Each row is a point on a landscape with many valleys, with its height.
From any point a ball rolls to the lowest of the 2 points nearest to it. It stops when none of these is lower. Distance is the straight distance between rows; heights are no part of it.
J38 (h 126): | 112 | 123 | 107 |  84 | 121 |  94 | 116 |  94 | 116 |  99 |  68 |  91 | 100 |  83 | 108 | 107 |  69 |  73 | 129 |  74 |  81 | 105 |  95 | 105 |  81 | 113 |  80 |  98 |  87 |
J841 (h 573): | 114 |  66 |  91 | 112 |  86 |  78 | 112 |  87 |  96 | 111 | 131 | 138 | 119 |  87 | 110 |  96 | 157 |  85 | 132 | 105 | 116 | 100 | 103 | 105 | 113 |  82 | 144 |  97 |  92 |
J68 (h 623): |  91 |  83 |  94 | 104 |  78 |  94 | 109 |  75 | 101 | 109 | 151 | 120 | 109 |  80 | 131 | 103 | 160 |  86 | 102 | 121 | 113 |  84 | 100 |  95 | 113 |  85 | 131 | 111 |  96 |
J686 (h 471): | 120 |  89 |  84 |  81 | 122 | 100 | 108 | 115 | 103 |  86 | 131 |  93 | 100 |  68 | 117 | 113 |  99 |  87 |  92 | 112 | 105 |  75 | 108 |  75 |  92 |  95 |  87 | 105 |  78 |
J105 (h 742): | 114 |  91 |  86 |  92 |  94 |  86 | 120 |  90 |  95 |  99 |  88 | 108 | 116 |  83 | 113 | 115 | 111 |  89 | 113 |  87 | 102 |  95 |  96 | 103 |  78 | 102 | 120 |  93 | 105 |
J588 (h 418): | 102 | 124 | 137 |  94 | 111 |  99 |  92 |  89 | 107 |  80 | 139 | 109 | 109 | 127 | 134 | 105 | 119 |  92 |  92 | 123 |  97 |  90 |  99 | 101 | 142 | 114 |  94 | 152 | 106 |
J552 (h 637): |  64 |  90 | 101 |  99 |  79 |  87 |  98 |  90 |  88 | 104 |  64 | 135 |  92 | 118 |  70 |  75 | 128 | 121 | 105 |  72 | 106 | 131 | 103 | 124 | 124 |  80 | 108 |  86 |  91 |
J15 (h 744): | 104 |  96 |  89 |  97 | 124 |  84 | 110 | 105 |  91 | 119 |  60 | 125 |  79 |  83 | 107 | 127 | 102 |  64 | 140 |  85 |  96 |  93 |  83 | 102 |  83 |  92 | 106 |  71 |  98 |
J695 (h 650): |  80 | 107 |  99 | 105 |  75 |  92 | 111 |  63 | 132 | 128 |  67 | 131 | 105 |  79 |  97 | 102 | 111 |  59 | 109 |  49 | 116 | 118 | 110 | 115 |  87 | 107 | 122 | 112 |  93 |
J964 (h 897): | 122 | 108 | 115 | 108 | 113 | 119 | 116 | 102 |  72 | 100 | 117 |  77 | 112 | 122 |  71 |  50 |  88 | 122 |  74 | 104 |  93 |  94 |  96 | 100 | 104 |  96 |  91 | 114 | 105 |
J896 (h 389): |  90 | 110 |  78 |  99 |  82 |  69 |  91 | 112 | 142 | 107 |  86 | 112 | 109 |  97 |  99 | 151 |  51 | 103 |  93 |  99 | 101 | 106 |  96 |  80 |  68 | 101 | 124 |  81 |  78 |
J58 (h 476): | 125 | 114 | 119 |  94 | 131 | 118 | 109 | 122 |  92 |  78 | 114 |  80 |  86 |  90 |  82 |  75 |  93 |  88 | 100 |  88 |  91 |  89 | 112 |  96 | 114 | 105 |  75 | 117 |  94 |
J795 (h 122): | 121 | 111 | 119 | 107 | 100 |  92 | 106 |  97 |  82 |  84 | 131 |  87 | 109 | 115 | 105 | 115 |  76 |  97 |  87 | 149 | 100 |  89 |  88 | 104 |  71 | 117 | 120 | 113 | 148 |
J868 (h 404): | 115 | 120 |  96 |  82 | 110 |  82 |  99 | 108 | 117 |  74 | 128 | 115 | 102 |  94 | 114 | 118 |  98 |  93 | 109 | 106 |  93 |  92 | 116 |  91 | 109 | 120 | 112 | 115 |  80 |
J713 (h 521): |  96 |  71 |  80 | 109 |  99 |  95 | 109 |  86 |  89 | 113 | 107 | 140 |  90 |  90 | 102 |  93 | 154 |  95 | 113 |  88 | 117 | 107 |  96 |  96 | 110 |  81 | 120 |  96 |  97 |
J692 (h 342): | 119 | 117 | 107 |  87 |  79 |  84 | 107 |  92 | 111 |  82 | 125 | 124 | 129 | 105 | 119 | 111 |  94 | 100 |  97 | 111 |  88 | 109 | 109 | 108 | 108 | 119 | 123 | 120 |  98 |
J755 (h 618): |  82 |  91 |  95 | 112 | 117 | 155 | 112 | 108 |  98 | 107 | 120 |  47 |  71 |  77 | 137 |  97 | 110 |  70 |  86 | 115 | 117 |  58 | 104 | 107 |  99 | 115 |  50 | 110 | 102 |
J50 (h 529): | 112 |  84 |  80 | 107 |  81 |  86 |  73 | 121 |  88 |  77 | 113 | 143 | 102 |  97 |  68 | 104 |  88 | 120 | 141 | 110 |  81 | 123 | 116 | 113 | 114 | 108 | 113 |  73 |  62 |
J127 (h 750): |  83 |  80 |  84 | 113 |  91 | 108 | 102 |  89 | 106 | 114 | 150 |  97 |  69 | 100 | 119 | 113 | 131 | 120 |  72 | 133 | 122 |  70 |  91 |  61 | 112 |  91 |  89 | 114 | 105 |
J525 (h 520): | 118 | 101 | 114 |  95 | 140 | 104 | 102 | 138 |  79 |  75 |  95 |  97 |  76 |  96 |  69 |  89 |  99 | 112 | 110 |  97 |  93 | 104 | 108 |  99 | 113 |  96 |  74 |  88 |  98 |
J156 (h 747): | 106 | 106 |  94 |  91 | 104 | 133 | 125 |  91 |  83 | 121 | 100 |  54 | 108 |  93 | 119 |  83 |  94 |  95 |  71 | 116 | 103 |  76 |  95 |  92 |  67 |  98 |  90 | 104 | 132 |
J329 (h 459): |  94 |  85 |  91 | 112 | 131 | 115 |  82 | 106 | 109 | 123 | 110 |  50 |  89 | 111 | 118 | 127 |  89 |  74 |  74 | 148 | 104 | 100 | 102 |  63 |  70 | 100 |  93 |  85 | 137 |
J657 (h 758): |  92 |  97 |  99 |  98 | 123 |  97 |  92 | 115 | 123 |  99 | 136 |  70 |  71 |  92 | 138 | 151 | 106 |  69 |  93 | 134 | 113 |  78 | 105 |  72 |  99 | 106 |  86 | 102 | 122 |
J671 (h 694): | 106 | 124 | 104 | 120 |  88 |  99 |  87 |  88 | 103 |  84 |  91 | 113 | 100 | 138 |  67 |  64 | 103 | 126 |  97 |  90 |  53 | 124 | 106 | 121 | 138 | 117 | 114 | 100 |  87 |
J530 (h 878): | 129 |  92 |  97 | 102 |  89 | 118 | 125 |  90 |  69 | 106 | 111 |  86 | 136 | 111 |  84 |  63 |  97 | 119 |  75 | 104 |  91 |  93 |  95 | 114 |  83 | 109 | 117 | 110 | 113 |
J208 (h 237): | 123 | 113 |  94 |  81 | 113 | 101 | 114 | 121 | 104 | 102 |  91 |  77 | 101 |  80 | 103 | 110 |  63 |  84 |  97 |  96 |  89 |  85 |  95 |  97 |  79 | 103 | 100 |  99 |  83 |
J433 (h 790): |  89 |  93 |  95 |  89 |  87 | 114 | 115 |  76 | 111 | 126 |  94 |  95 | 126 |  85 | 159 | 139 | 104 |  54 |  97 | 113 | 113 |  77 | 100 | 101 |  71 |  97 | 120 | 101 | 105 |
J53 (h 719): |  98 |  98 |  97 |  99 | 108 | 127 | 116 |  87 |  96 | 105 | 142 |  79 |  74 | 107 | 112 |  92 | 114 | 110 |  65 | 122 | 117 |  63 |  97 |  77 | 113 | 108 |  72 | 130 | 108 |
J154 (h 568): | 136 |  87 |  81 | 102 |  94 |  96 |  98 | 127 |  82 |  84 | 102 | 126 | 109 |  98 |  86 |  84 | 112 | 102 | 123 |  97 |  81 | 111 | 115 | 112 | 116 |  97 | 113 |  74 |  71 |
J147 (h 602): |  98 |  98 | 102 | 100 | 114 |  94 |  95 | 103 |  99 | 106 |  66 |  95 |  78 | 103 | 106 | 107 |  97 | 102 | 113 |  95 |  91 | 106 |  84 |  93 |  94 | 106 |  80 |  90 | 117 |
J270 (h 616): |  64 |  86 |  86 |  96 |  88 |  88 |  95 |  80 | 113 | 138 |  67 | 117 | 100 |  73 |  97 |  91 | 121 |  77 | 109 |  56 | 140 | 121 | 105 | 101 |  89 |  82 | 112 | 103 | 103 |
J57 (h 740): | 111 |  60 |  75 |  87 | 110 | 101 |  99 | 124 |  81 | 100 | 104 | 124 |  92 |  61 | 111 | 114 | 134 |  89 | 128 | 107 | 114 |  89 | 102 |  94 |  93 |  69 | 110 |  68 |  77 |
J238 (h 415): |  88 | 120 | 105 |  91 |  88 |  97 | 104 |  83 | 132 | 109 |  71 |  95 | 117 |  94 |  97 | 101 |  94 | 105 |  93 |  54 |  88 | 109 | 103 | 102 |  92 | 110 |  95 | 105 |  86 |
J857 (h 834): | 115 |  70 |  86 | 112 |  55 | 107 |  98 |  90 |  79 | 100 |  97 | 106 | 142 | 117 |  71 |  86 |  90 | 147 |  92 | 104 | 103 | 111 |  87 | 128 |  71 | 111 | 121 |  94 | 119 |
J18 (h 353): |  81 |  98 | 105 | 110 |  85 |  84 | 113 |  74 |  87 | 122 |  44 | 123 | 105 |  93 |  82 | 109 | 109 |  87 | 112 |  66 | 102 | 121 | 100 | 128 |  79 |  96 | 126 |  77 | 117 |
J162 (h 408): | 114 | 100 | 117 |  96 | 116 | 127 | 101 |  88 | 116 |  86 | 115 | 100 |  99 | 107 | 122 |  65 | 132 |  77 | 118 |  75 |  94 |  94 |  91 | 107 | 142 | 113 |  72 | 142 |  74 |
J486 (h 572): |  88 |  81 |  99 | 103 |  88 | 100 | 112 |  82 |  96 | 123 |  80 | 135 | 104 |  86 |  93 |  72 | 144 |  85 | 108 |  61 | 126 | 113 | 117 | 109 | 112 |  87 | 122 | 107 |  95 |
J37 (h 607): | 120 | 130 | 117 | 107 | 105 |  97 |  99 |  88 |  96 |  69 | 113 | 111 | 101 | 133 | 100 |  85 | 117 |  88 | 106 | 105 |  70 | 107 | 106 | 112 | 129 | 119 | 111 | 126 | 102 |
J407 (h 777): | 102 |  86 |  95 | 100 |  97 | 116 | 111 |  92 |  78 | 124 |  94 |  74 | 105 | 114 | 105 |  90 | 102 | 120 |  64 | 109 | 108 |  87 |  81 |  84 |  86 |  91 |  95 |  91 | 140 |
J568 (h 523): | 130 | 100 |  98 |  81 | 124 | 127 | 123 | 111 |  91 |  87 | 133 |  74 | 111 |  73 | 112 |  85 | 108 |  81 |  83 | 112 | 106 |  65 | 110 |  98 |  91 |  96 |  76 | 109 |  90 |
J88 (h 547): |  83 | 115 | 124 |  94 | 116 | 106 |  92 | 111 |  97 |  98 |  76 |  76 |  77 | 125 |  67 |  69 |  86 | 136 |  93 |  75 |  94 | 112 |  85 |  89 | 115 |  93 |  62 | 111 |  99 |
J677 (h 858): | 124 |  82 |  87 |  98 |  74 | 113 | 119 | 100 |  75 |  96 | 114 |  90 | 156 |  97 |  88 |  93 |  84 | 119 |  87 | 108 |  99 |  90 |  93 | 120 |  60 | 107 | 136 | 101 | 107 |
J830 (h 546): |  63 |  81 |  94 | 119 |  46 |  91 |  81 | 102 |  81 |  87 |  70 | 124 | 131 | 119 |  51 |  84 | 102 | 142 |  93 |  82 |  94 | 131 | 114 | 155 | 112 |  93 | 108 |  53 |  84 |
J888 (h 297): |  99 | 102 |  99 |  91 | 109 | 116 | 114 |  89 | 110 | 107 |  43 |  95 | 105 |  88 |  87 |  75 |  93 |  91 | 127 |  51 |  86 | 115 |  92 | 119 |  98 | 100 |  79 |  90 |  69 |
J573 (h 531): | 137 |  87 |  99 | 128 |  85 |  88 |  95 |  82 |  79 |  77 | 122 | 125 | 119 | 116 |  95 | 106 | 104 | 103 | 126 | 135 |  83 | 102 |  92 | 122 |  97 | 118 | 137 | 104 | 119 |
J508 (h 584): |  75 | 109 | 116 | 101 | 116 | 106 |  86 |  98 | 117 | 112 |  88 |  60 |  83 | 114 |  95 |  75 |  79 | 123 |  79 |  83 | 107 | 104 |  71 |  73 | 101 |  99 |  67 | 126 | 113 |
J183 (h 657): |  67 |  97 | 113 |  98 | 119 | 142 |  95 |  96 | 124 |  98 | 127 |  46 |  71 |  95 | 139 |  88 |  96 |  87 |  80 | 113 | 118 |  72 |  92 |  89 | 106 | 117 |  59 | 136 | 101 |
J674 (h 566): | 105 | 120 | 113 |  95 | 124 |  88 | 107 |  82 | 105 |  97 |  90 |  94 |  87 | 107 | 124 | 117 | 100 |  67 | 112 | 101 |  89 |  99 |  87 |  91 |  89 | 118 |  94 | 111 | 129 |
J221 (h 387): |  95 |  92 |  76 | 122 |  55 |  91 |  55 | 113 | 113 |  85 | 116 | 142 | 121 | 115 |  46 |  88 |  71 | 158 | 122 | 109 |  87 | 123 | 119 | 126 | 119 | 120 | 115 |  70 |  91 |
J655 (h 562): | 113 | 104 | 110 | 111 | 150 | 122 | 109 | 125 |  95 | 100 | 106 |  49 |  85 |  90 | 107 | 124 |  84 |  54 |  88 | 136 | 108 |  81 | 109 | 103 |  69 |  96 |  88 |  93 | 141 |
J904 (h 683): | 108 | 108 | 105 | 101 | 107 |  85 | 108 | 116 |  92 |  88 | 117 |  72 | 105 | 104 |  81 |  91 |  61 | 127 |  76 | 115 | 108 | 105 |  97 |  85 |  79 |  97 | 107 | 105 | 114 |
J973 (h 473): |  72 | 105 |  92 |  97 |  70 |  75 |  90 |  84 | 133 | 113 |  79 | 120 | 101 | 100 |  81 | 100 | 107 | 128 |  78 |  52 | 102 | 119 | 106 | 102 | 101 | 103 | 114 | 104 |  90 |
J192 (h 730): |  72 |  92 | 100 | 108 | 121 | 120 |  90 |  90 | 128 | 102 | 138 |  72 |  59 |  79 | 148 | 122 | 133 |  67 | 106 | 119 | 117 |  71 |  91 |  74 | 119 | 105 |  73 | 108 | 108 |
J311 (h 495): |  56 |  95 |  99 | 111 |  52 |  75 |  92 |  91 |  94 | 105 |  54 | 124 | 129 | 104 |  52 | 115 |  94 | 134 |  93 |  83 |  99 | 122 | 110 | 148 |  93 |  93 | 111 |  46 |  94 |
J920 (h 674): |  72 | 107 | 111 | 112 |  88 | 104 |  94 |  72 | 141 | 115 |  67 | 123 |  87 |  77 |  96 |  76 | 123 |  72 | 130 |  44 | 123 | 131 | 112 | 113 | 111 | 109 | 105 | 116 |  78 |
J927 (h 505): |  82 | 113 | 113 |  84 |  97 |  88 |  99 | 131 |  79 |  94 |  77 |  69 |  95 | 110 |  66 |  76 |  79 | 145 |  87 |  86 | 107 | 115 |  92 | 100 | 115 |  73 |  65 |  80 |  90 |
J539 (h 648): |  90 |  99 |  95 | 104 | 111 |  75 |  79 | 120 |  98 |  92 | 100 |  84 |  81 | 120 |  90 | 111 |  80 | 132 |  85 | 116 | 105 | 105 |  92 |  68 |  81 | 102 |  98 |  92 | 125 |
J789 (h 325): | 100 |  95 |  85 | 113 |  56 |  92 |  77 | 115 | 102 |  86 | 102 | 113 | 123 | 119 |  55 |  73 |  85 | 152 | 104 |  99 |  83 | 124 | 119 | 111 | 108 | 114 | 111 |  88 |  76 |
J85 (h 713): | 114 |  76 |  81 |  99 | 107 |  90 |  97 | 116 |  83 |  95 | 104 | 120 |  95 |  80 | 106 | 125 | 106 | 107 | 117 | 107 |  98 |  89 | 100 |  86 |  84 |  87 | 116 |  85 |  92 |
J811 (h 766): |  93 |  78 | 101 |  98 | 121 |  82 |  95 | 103 |  96 | 116 |  80 | 114 |  70 |  72 | 127 | 122 | 121 |  61 | 144 |  89 | 125 | 103 |  93 |  90 |  98 |  83 | 102 |  82 | 107 |
J420 (h 703): | 107 | 115 |  90 | 105 | 110 |  89 |  97 | 137 |  87 | 108 |  67 | 112 |  95 |  97 |  89 | 151 |  47 |  80 | 124 | 115 |  95 |  90 |  85 |  98 |  80 |  90 | 113 |  52 |  78 |
J87 (h 605): | 141 |  79 |  86 |  89 | 114 | 109 | 103 | 116 |  86 |  89 |  95 | 106 | 105 |  80 |  95 |  83 | 111 |  89 | 114 |  81 |  83 |  92 | 116 |  95 | 126 |  87 |  92 | 103 |  62 |
J845 (h 494): | 121 | 111 |  88 | 103 | 111 |  81 |  85 | 127 | 102 |  68 | 111 | 133 |  84 |  96 |  68 | 105 |  82 | 124 | 135 | 115 |  82 | 108 | 118 |  96 | 115 | 113 | 102 |  89 |  76 |
J207 (h 575): | 106 | 103 | 105 |  89 | 104 | 143 | 129 | 112 | 100 |  99 | 138 |  60 |  84 |  68 | 126 | 106 | 111 |  73 |  79 | 126 | 118 |  56 | 121 | 111 | 104 | 103 |  65 | 119 | 104 |
J117 (h 808): |  94 |  78 |  86 | 107 |  72 |  99 | 101 |  95 |  78 | 109 |  94 |  96 | 117 | 117 |  88 |  97 |  96 | 148 |  71 | 102 | 114 | 107 |  73 |  96 |  80 |  92 | 116 |  91 | 125 |
J19 (h 638): | 102 | 123 | 119 | 111 |  87 |  99 | 107 |  75 | 113 |  93 |  97 | 118 | 115 | 139 | 107 |  70 | 120 |  91 |  90 |  86 |  67 | 109 | 103 | 111 | 141 | 108 | 115 | 139 |  95 |
J175 (h 675): | 113 |  89 |  94 | 109 |  93 | 125 | 109 |  95 | 100 |  95 | 136 | 101 | 121 | 132 |  95 |  56 | 113 | 118 |  70 |  90 |  92 |  89 | 107 |  83 | 134 |  83 | 107 | 135 |  55 |
J264 (h 420): | 107 |  97 |  97 |  74 | 120 | 106 | 106 | 133 | 112 |  98 | 108 |  84 |  90 |  78 | 101 |  94 |  87 | 114 |  87 |  82 | 104 |  87 | 111 |  66 |  96 |  89 |  73 | 109 |  83 |
J777 (h 698): |  63 | 103 | 111 | 104 | 105 |  99 |  88 |  72 | 140 | 110 |  62 | 107 |  86 |  93 | 103 |  83 | 108 |  99 | 124 |  63 | 109 | 124 |  84 |  98 |  99 | 102 |  85 | 120 |  94 |
J524 (h 349): | 102 | 111 | 139 | 100 | 120 | 129 |  88 |  86 | 117 |  80 | 142 |  90 |  99 | 119 | 128 |  84 | 128 |  77 | 104 | 102 |  93 |  79 |  95 | 112 | 155 | 116 |  71 | 154 |  82 |
J313 (h 778): |  97 |  74 |  69 |  92 |  99 | 114 | 102 | 113 |  95 | 108 | 139 | 107 |  84 |  93 | 104 |  99 | 121 | 134 |  77 | 108 | 122 |  69 | 105 |  57 | 111 |  80 |  87 | 107 |  84 |
J937 (h 718): |  94 | 123 |  98 | 109 | 103 |  97 |  89 |  98 | 102 |  81 |  76 | 123 |  84 | 122 |  67 |  76 |  98 | 123 | 113 |  79 |  75 | 127 | 108 | 110 | 137 |  96 |  86 |  84 |  83 |
J882 (h 641): | 138 |  88 |  93 |  97 | 105 | 121 | 120 | 104 |  82 |  97 | 119 |  97 | 121 | 108 | 104 |  61 | 123 |  98 |  91 |  88 |  87 |  90 | 113 |  95 | 116 |  97 | 102 | 121 |  72 |
J848 (h 269): | 104 | 112 | 107 | 109 | 110 |  92 |  90 |  90 |  98 | 103 | 133 |  77 |  95 | 111 | 130 | 123 |  92 |  88 |  71 | 161 | 108 |  96 |  87 |  85 |  86 | 106 | 111 | 108 | 152 |
J392 (h 611): | 115 |  87 |  97 | 112 | 138 | 135 | 100 | 135 |  71 | 111 |  81 |  68 |  88 |  89 | 108 | 133 |  83 |  65 | 105 | 128 | 107 |  88 |  92 |  93 |  59 |  79 |  92 |  65 | 127 |
J714 (h 377): |  92 |  97 |  96 | 117 | 105 | 113 |  91 | 100 | 104 | 126 | 127 |  68 |  74 | 114 | 149 | 129 | 111 |  78 |  70 | 168 | 102 |  91 | 100 |  80 |  78 | 102 |  90 |  92 | 152 |
J320 (h 779): |  89 |  91 |  98 |  97 | 114 | 111 |  91 | 106 | 123 | 115 | 119 |  78 |  88 |  88 | 163 | 153 | 108 |  42 | 106 | 136 | 101 |  76 |  99 |  75 |  87 |  98 |  90 |  85 | 114 |
J796 (h 541): |  74 | 119 | 106 | 102 |  86 |  86 |  84 |  73 | 134 | 114 |  84 |  79 |  98 | 116 | 109 | 103 |  84 | 128 |  64 |  87 | 104 | 114 |  79 |  76 |  95 | 100 |  87 | 126 | 122 |
J921 (h 393): |  84 |  97 |  96 |  94 |  69 |  86 |  91 | 125 |  90 |  82 |  93 | 105 | 125 | 112 |  55 |  74 |  86 | 166 |  86 |  85 |  95 | 122 | 107 | 117 | 111 |  84 |  97 |  84 |  70 |
J17 (h 426): | 132 | 112 | 110 |  87 | 124 | 126 | 109 |  95 |  98 |  82 |  94 |  87 | 103 |  99 | 106 |  64 | 106 |  68 | 121 |  76 |  79 | 103 | 104 | 108 | 121 | 111 |  75 | 126 |  83 |
J410 (h 800): |  79 |  95 | 106 |  85 | 117 | 112 |  90 |  79 | 124 | 122 | 104 |  83 | 109 |  75 | 168 | 131 | 107 |  43 | 117 | 121 | 115 |  79 |  91 |  98 |  87 | 107 |  90 | 109 | 106 |
J317 (h 375): |  84 |  70 | 108 | 116 |  99 |  89 | 101 |  85 |  63 | 126 |  70 | 123 |  94 | 100 | 101 |  93 | 134 |  96 | 113 | 111 | 128 | 115 |  84 | 110 |  95 |  70 | 120 |  82 | 145 |
J854 (h 324): |  98 | 107 |  88 |  84 | 102 |  85 | 101 | 130 | 110 | 109 |  86 |  84 | 118 |  97 |  97 | 122 |  49 | 110 |  88 |  92 |  98 | 105 | 101 |  81 |  65 |  94 | 108 |  87 |  79 |
J726 (h 515): | 106 | 108 | 110 | 109 | 139 | 100 |  92 | 123 | 116 | 106 |  91 |  60 |  78 | 110 | 115 | 129 |  70 |  64 |  94 | 123 | 100 |  98 |  95 |  74 |  72 |  99 |  85 |  90 | 130 |
J850 (h 493): |  82 | 113 |  95 |  94 |  70 |  68 |  96 |  92 | 129 | 111 |  79 |  92 | 104 | 120 |  92 | 122 |  71 | 140 |  71 |  88 |  93 | 118 |  94 |  82 |  91 | 104 | 109 |  95 | 105 |
J419 (h 668): | 104 | 122 |  96 | 110 |  72 |  95 |  95 |  79 | 115 |  86 | 104 | 121 | 124 | 135 |  77 |  69 | 103 | 117 |  75 |  86 |  66 | 112 | 118 | 115 | 131 | 119 | 130 | 121 |  82 |
J211 (h 443): |  73 | 103 |  90 |  99 |  57 |  66 |  97 |  86 | 145 | 110 |  80 | 120 | 115 |  97 |  81 | 134 |  76 | 117 |  85 |  73 | 107 | 109 | 107 |  98 |  79 | 106 | 125 |  92 |  87 |
J652 (h 453): |  75 | 108 | 103 |  84 |  83 |  84 |  92 | 114 |  92 | 101 |  83 | 107 |  99 | 117 |  81 |  89 |  90 | 155 |  83 |  82 | 101 | 119 |  99 |  97 | 107 |  83 |  89 |  81 |  84 |
J650 (h 442): | 113 |  92 |  90 | 122 |  70 |  88 |  67 | 116 | 102 |  80 | 127 | 126 | 110 | 112 |  58 | 101 |  64 | 142 | 129 | 126 |  99 | 117 | 105 | 105 |  99 | 125 | 110 | 100 | 107 |
J610 (h 560): | 107 |  96 | 104 |  99 | 142 | 112 |  97 | 122 |  80 |  95 |  92 |  84 |  61 |  96 |  89 |  97 | 112 |  97 | 111 |  92 | 110 |  99 |  84 |  94 | 114 |  95 |  71 |  97 | 122 |
J605 (h 483): | 128 |  98 |  89 | 118 |  80 |  86 |  81 | 101 | 100 |  81 | 125 | 124 | 117 | 105 |  72 | 123 |  65 | 116 | 137 | 133 |  92 | 111 |  96 | 113 |  81 | 128 | 135 | 105 | 116 |
J782 (h 472): | 115 | 126 | 133 | 101 | 116 |  93 | 105 |  94 |  94 |  77 | 142 |  84 |  87 | 116 | 114 | 106 | 106 |  93 |  82 | 125 | 105 |  99 |  95 |  96 | 119 | 118 |  93 | 138 | 124 |
J817 (h 369): | 111 | 106 | 113 |  85 | 105 | 127 | 111 |  69 | 116 |  94 |  70 |  94 | 116 |  94 | 110 |  62 | 100 |  88 | 116 |  51 |  88 | 103 |  92 | 114 | 110 | 118 |  86 | 126 |  76 |
J231 (h 699): |  79 | 126 |  98 |  87 |  99 |  98 |  84 | 109 | 113 | 103 |  64 | 122 |  83 |  91 |  75 |  95 | 101 | 118 | 119 |  56 |  77 | 123 | 121 | 112 | 137 |  99 |  81 |  73 |  53 |
J150 (h 259): | 125 | 115 | 114 |  92 |  91 |  94 | 109 | 101 |  89 |  79 | 135 | 104 | 136 | 107 | 108 | 101 |  76 | 101 |  90 | 136 |  97 |  97 | 109 | 118 |  86 | 118 | 122 | 121 | 113 |
J395 (h 429): |  81 |  94 |  95 | 103 |  73 |  79 | 101 |  90 |  77 | 106 |  55 | 126 | 112 | 108 |  69 | 107 |  88 | 121 | 103 |  85 |  91 | 120 |  97 | 133 |  85 | 100 | 123 |  70 | 115 |
J893 (h 723): |  90 | 111 |  97 | 103 | 119 |  87 |  93 | 115 |  97 | 116 |  50 |  98 |  86 | 104 |  99 | 136 |  66 |  64 | 134 |  98 |  88 | 107 |  86 |  99 |  79 |  96 |  93 |  66 |  95 |
J966 (h 570): | 146 | 101 | 113 | 113 |  95 |  93 | 110 |  88 |  86 |  70 | 126 | 120 | 113 | 126 | 103 |  91 | 120 |  81 | 119 | 126 |  71 | 103 | 107 | 121 | 121 | 112 | 133 | 107 | 113 |
J905 (h 649): | 120 |  89 |  99 |  98 | 139 | 102 | 103 | 129 |  63 |  88 |  83 |  91 |  90 |  89 |  85 | 123 |  87 |  87 | 114 | 124 | 101 |  88 |  89 |  98 |  71 |  89 |  92 |  69 | 116 |
J47 (h 356): | 111 | 119 | 102 |  77 | 105 | 102 | 104 | 105 | 121 |  92 |  97 |  96 | 108 |  97 |  95 |  82 |  91 | 113 |  95 |  66 |  92 | 103 | 110 |  85 | 107 | 102 |  86 | 113 |  77 |
J961 (h 256): |  72 |  85 |  98 | 115 |  87 |  75 | 104 |  92 |  70 | 125 |  52 | 135 |  96 |  88 |  84 | 105 | 134 |  87 | 120 |  81 | 129 | 123 | 105 | 121 |  88 |  79 | 131 |  78 | 121 |
J131 (h 714): | 111 | 120 | 110 |  97 | 122 | 105 | 109 | 107 |  85 | 105 | 112 |  51 | 105 | 101 |  91 |  81 |  72 | 109 |  66 | 116 | 106 |  87 |  99 |  90 |  69 |  94 |  90 | 110 | 129 |
J490 (h 454): | 130 | 117 |  89 |  91 |  91 |  67 |  93 | 108 | 111 |  78 | 129 | 136 |  98 |  87 |  92 | 131 |  82 |  99 | 132 | 120 |  88 | 110 | 109 | 101 | 106 | 113 | 119 |  91 |  72 |
J55 (h 767): | 121 |  96 |  93 |  82 |  91 | 114 | 123 |  85 |  97 | 105 |  97 |  89 | 134 |  85 | 136 | 115 |  91 |  73 |  89 | 102 |  97 |  82 |  94 | 107 |  63 |  99 | 116 | 100 | 103 |
J880 (h 218): | 130 | 119 | 100 |  91 | 119 | 103 | 120 |  91 |  97 |  98 |  60 | 108 | 106 |  91 |  86 |  93 |  84 |  85 | 128 |  66 |  71 | 109 | 103 | 120 |  97 | 112 |  94 |  87 |  81 |
J63 (h 457): |  94 |  73 | 102 | 108 | 109 | 106 | 108 |  82 |  67 | 130 |  87 | 125 |  80 | 100 | 104 |  82 | 154 |  90 | 110 |  94 | 118 |  98 |  81 | 102 | 109 |  74 | 105 |  92 | 122 |
J534 (h 596): |  61 |  82 |  99 | 119 |  53 |  89 |  87 |  93 |  75 |  97 |  75 | 125 | 110 | 130 |  60 |  71 | 116 | 151 |  79 |  76 | 100 | 133 | 106 | 124 | 131 |  72 | 112 |  85 |  90 |
J562 (h 669): |  63 | 119 | 104 | 104 |  79 | 100 |  80 |  82 | 111 | 111 |  47 | 136 |  95 | 102 |  67 |  76 | 126 | 107 | 110 |  56 | 100 | 135 | 120 | 130 | 126 |  93 | 105 |  78 |  76 |
J556 (h 684): |  67 |  88 | 100 |  87 | 105 |  75 |  71 | 132 |  86 |  98 |  85 | 105 |  75 | 105 |  94 | 120 |  85 | 125 | 102 | 111 | 114 | 123 |  90 |  76 | 101 |  77 |  91 |  75 | 107 |
J363 (h 688): |  72 | 109 | 116 | 108 | 102 | 139 | 114 |  84 | 105 | 107 | 144 |  50 |  67 | 104 | 126 |  93 | 100 |  83 |  53 | 130 | 116 |  59 | 103 |  94 | 109 | 108 |  57 | 131 | 116 |
J429 (h 522): | 109 | 131 | 126 |  85 | 126 |  92 | 108 | 101 | 111 |  83 | 119 |  84 |  97 |  98 | 123 | 116 |  76 |  80 |  92 | 120 | 101 |  86 | 100 | 105 |  98 | 121 |  98 | 127 | 123 |
J215 (h 679): | 121 |  99 |  97 | 105 | 117 |  86 |  96 | 140 |  76 |  92 |  98 | 110 |  96 |  90 |  83 | 126 |  56 | 104 | 124 | 120 | 100 | 103 |  94 | 104 |  77 |  87 | 109 |  67 |  97 |
J583 (h 665): |  91 | 102 | 105 |  86 |  87 | 101 | 103 |  81 | 120 | 106 | 159 | 114 | 110 |  79 | 151 | 114 | 142 |  93 |  88 | 117 | 116 |  67 | 112 |  88 | 132 |  94 |  99 | 118 |  89 |
J633 (h 697): |  67 |  96 | 105 |  91 |  86 | 114 | 100 |  78 | 129 | 121 | 146 |  90 |  83 |  75 | 167 | 112 | 136 |  78 |  92 | 126 | 121 |  68 | 109 |  83 | 121 |  96 |  85 | 124 |  98 |

Call two points neighbours if one is among the 2 nearest of the other. Go from one point of each pair to the other, from neighbour to neighbour, staying as low as possible. Name the highest point that can't be avoided.
J85, J795 | J811
J211, J539 | J556
J789, J961 | J777
J211, J47 | J973
J38, J524 | J17
J789, J211 | J508

Two balls start at each pair of points below. Name the first point that both come to, or write -.
J175, J313 | -
J671, J231 | -
J53, J633 | -
